Each scene shows the same named points in several views. A view is turned or mirrored, shifted and resized as a whole, has a little noise and may leave points out.
In the rows, zero is written as 128.

Scene 1
View 1
J941: [103 100 158 165 130 104 166 168 120 179 158 145 125 137 115  90 110 153
 148 161 103  94 134 117 122 169 188]
J611: [ 95 124 130 138 136 124 149 146  76 125 128 111 165 124  94 165 171 124
 116 131  91 117 110 101 128 139 115]
J374: [102 127 158 162 132 151 122 119 119 139 202 118 132 115  89 132 145 136
 129 102 108 153 100 124 130 158 171]
J453: [118  99 144 131  96  84 157 156  79 129 107 155 146 157 115 100 118 178
 163 159 117  81 134 111 139 146 152]
J300: [ 95 135 133 169 178 119 138 144 133 139 200  77 168 127  90 141 103 119
 100 122 101 153 100 118 144 168 124]
J105: [ 91 106 116 157 113  96 196 203 112 164 149 112 150 169 103 110  82 100
 164 131 116  92 120 149 140 114 129]
J907: [ 89 122 134 122 155 108 172 138  85 122  75 121 199 152  88 134 149 146
 129 152 100  85 122 100 154 108 112]
J921: [112 143 118 139 131 132 129 145  88 113 194  97 155 108  88 166 121 104
 112  90 116 171  81 140 138 137  98]
J418: [127 115 133 118  48 121 127 136  61  93 142 154 131 143  98 131 138 151
 177  94 139 124 100 143 139 116 141]
J880: [121 113 147 153  87 123 104 138  72 112 184 121 112 115 109 161 167 150
 129 115 105 145 102 106 109 182 146]
J396: [ 82 133 125 133 152 116 157 131 105 104 116  88 207 167  75 141 123 127
 129 121 112 115 109 112 168 108 105]
J103: [131 116 119 164 109  73 137 187 119 143 232 103 125 137 124 108  29 137
 137 126 136 154 102 151 136 191 138]
J927: [102 119 144 149 131 100 163 143 129 138 154 125 168 166  95  81  75 152
 161 131 131 109 117 136 164 129 161]
J768: [ 95 117 137 160 142 116 142 152 100 137 157  95 152 129 101 161 153 126
 110 135  90 121 115  98 123 162 127]
J164: [ 95 131 156 132 123 165 144 102  89 130 130 151 154 117  79 138 186 138
 145 104 108 121 107 125 138 104 160]
J919: [ 98 146 128 130 166 114 146 118 116 103 146  92 208 154  75 126  90 138
 120 114 126 139  99 127 179 117 106]
J262: [106 131 144 139 104 141 134 118 103 116 169 133 149 139  84 122 130 140
 157  91 132 138  99 142 147 117 154]
J481: [ 92 144 132 102 171 141 181 104  90 122  75 142 222 134  69 124 143 136
 130 125 113  98 106 126 178  64 117]
View 2
J907: [ 82 140 152  98 112 161  91 156 119 124 113 141 125 117 109 107 115 108
  94 120 184 174 196 108 155 162 169]
J941: [127 104 159  81 143 186 114 188 188 130 139 153  99 116 101 178 102 111
 153 160 103 138 170 138 162 120 180]
J921: [112 121 132 106  79 117 142 152 105 142 142  97 100  85 110 123 121  96
 117 137 148 179 111 141 101  53 124]
J919: [ 72 130 145 133  99 165 100 131  70 146 125 132 111 111 107 134 131 119
  76 140 142 157 127 131 114 119 143]
J164: [133 131 163  67 113 148 105 105 135  99 140 101 102 118 149 130 109  96
 125 139 175 162 159  82 161  87 148]
J611: [115 141 142  75  95 133 128 163 144 121 124 114 106 105 110 108 117  78
 117 125 174 185 172 100 155  97 151]
J481: [ 77 136 169 109 114 158  75 105  73 108 129 130 131 111 143 128 116 129
  93 131 206 185 181 106 154 155 142]
J262: [131 109 146  96 112 157  99 116 128 114 135 111 101 115 141 136 117 106
 127 134 138 126 125 116 124  81 139]
J396: [ 81 133 144 117  95 159  91 136  90 145 114 126 113 116 110 107 116 117
  85 132 165 161 157 115 119 134 164]
J768: [109 138 140  83  93 143 141 180 145 148 125 120  91 110  89 126 111  88
 114 149 142 180 161 116 137  89 171]
J927: [105  98 154 117 133 189  83 146 129 131 130 150 112 122 118 162 113 131
 122 144 115 118 140 142 125 132 163]
J374: [133 127 154  77 105 158 134 132 144 135 147 105  80 120 116 160 113  92
 126 166 117 153 118 110 138  47 152]
J880: [142 128 126  66  97 136 152 169 181 115 126 109  87 105 104 121 126  55
 127 122 121 143 127 100 147  47 137]
J418: [140  95 125  91 118 145  95 133 157  83 120 113 121  98 151 107 121  85
 138  87 147 101 131 109 127  91 118]
J300: [ 98 134 147 107  89 155 142 164 106 173 141 121  83 110  84 157 117 108
 100 176 114 184 122 144 115  72 161]
View 3
J919: [145 112 157 136 109 132 122 148 130 146 156 137 153 134  97 128 157 137
 136 143 122 143 135 132 151 101 114]
J481: [151 156 151 131  70 109 118 144 141 132 142 136 149 161 134 143 188 127
 132 151 109 134  98 131 167 105 105]
J164: [145 151 136 139 115  84 138 128 164 107 122 101 142 135 109 127 172 142
 146 133 145 122  76 145 165 121 114]
J453: [143 159 122 132 145  95 146 134 159 112 122 152 113 139 121 157 175 131
 157 121 142 182 134 154 123 140  92]
J396: [147 125 141 139  88 125 131 148 132 141 154 127 144 143 103 131 175 125
 138 133 128 145 128 121 144 123 109]
J105: [143 117 126 123 118 117 182 132 116 131 115 122 114 128 140 140 156 109
 143 129 123 147 155 150 107 143 119]
J907: [147 160 129 139  78 120 131 146 142 117 141 139 130 152 115 141 188 121
 131 131 132 158 118 124 142 133  96]
J880: [124 136 108 158 164 103 135 135 165 101 126  97 121 108  63 118 145 147
 150 126 171 156  93 154 133 126 124]
J300: [134 104 152 140 132 145 149 138 113 107 139 123 143 111  73 103 139 134
 115 137 152 133 134 141 144 106 124]
J262: [145 119 142 135 145  89 140 128 155 134 130 107 140 123 108 131 155 146
 158 135 136 129 108 155 151 115 124]
J103: [129  92 138 132 190 132 163 132 120 126 121 138 114  96  95 127 115 136
 143 140 142 161 169 177 102 108 129]
J611: [132 148 115 152 101 121 132 142 142 103 132 110 124 131  88 122 164 126
 129 135 151 151 100 132 138 128 116]
J374: [138 119 148 137 158 104 153 124 147 100 124 104 141 108  80 111 146 147
 138 129 161 123 105 154 157 113 123]
J927: [150 116 155 121 137 110 154 131 133 133 130 140 137 130 120 141 160 133
 147 130 126 144 148 151 135 120 110]
View 4
J164: [142  81 157 119  91 113 132  95 141 138 141 125 144 160 112 101 153 147
 154 159 123 116 120 150 134 106 166]
J418: [174 132 190 118 123  98 153 126 118 135 150  91 141 109 106  56 146 124
 147 163  72 117 124 151 154 110 157]
J105: [157 189 153 131  77 110 110 106  98 107  95 105 142 123 127  99  99 124
 103 147 105 172 109 134 101 110 229]
J300: [106 122 132 139 102 149 112 167 140 103 103 125 152 118 114 160 109 153
  98 103 128 150  89 120 118 115 158]
J611: [143 105 172 125 111 121  92 122 141  99 139 114 158 158 108 123 126 146
 122 116 122  96 129 134 137 100 189]
J927: [142 145 148 115  76 122 142 125 103 147  84 125 143  98 106 101 146 120
 123 131  94 173  99 136  87  98 187]
J103: [116 189 153 144  87 130 162 179  94 106 108  95 157  44 138 121  89 109
  84  99  94 180 103 147 124 109 152]
J374: [110  97 156 138 114 126 163 142 139 122 134 123 164 124 120 136 130 147
 120 146 134 146  90 149 134 124 130]
J481: [162  87 128 102  56 133  69  98 150 157 107 139 103 166  89  91 167 156
 167 137  93 111 125 105 110 101 200]
J768: [125 116 169 131 117 125 105 135 134  95 127 119 172 143 110 143 121 142
 104 110 132 119 113 140 125 100 184]
J921: [132 126 142 142 114 141 108 171 154  92 140 102 131 121 121 121  99 160
 118 128 103 121 101 117 164 135 141]
J262: [147 116 159 124 109 119 152 132 130 140 126 115 135 119 109  92 142 144
 140 162  94 147  94 136 133 123 147]
J453: [157 138 197 105  91  97 133 111  98 128 121 112 173 109 104  91 154 100
 120 109  99 123 142 163 104  69 211]
J880: [130 107 197 132 146 110 156 153 132  99 163 100 185 115 115 121 129 130
 112 123 117 105 119 162 160 102 137]
J941: [116 139 169 127  72 103 167 102  91 126 113 122 184 110 132 129 136 104
 103 121 140 164 121 178  91  83 196]
J907: [160 108 165 102  83 118  70 100 132 129 107 130 142 158  85 105 155 135
 137 110 102 105 134 123  98  82 229]

Which points are out of place in each view (at most two, in the order of its rows)? Write - if all are in place.
view 1 | -
view 2 | J611
view 3 | J927
view 4 | J164, J453
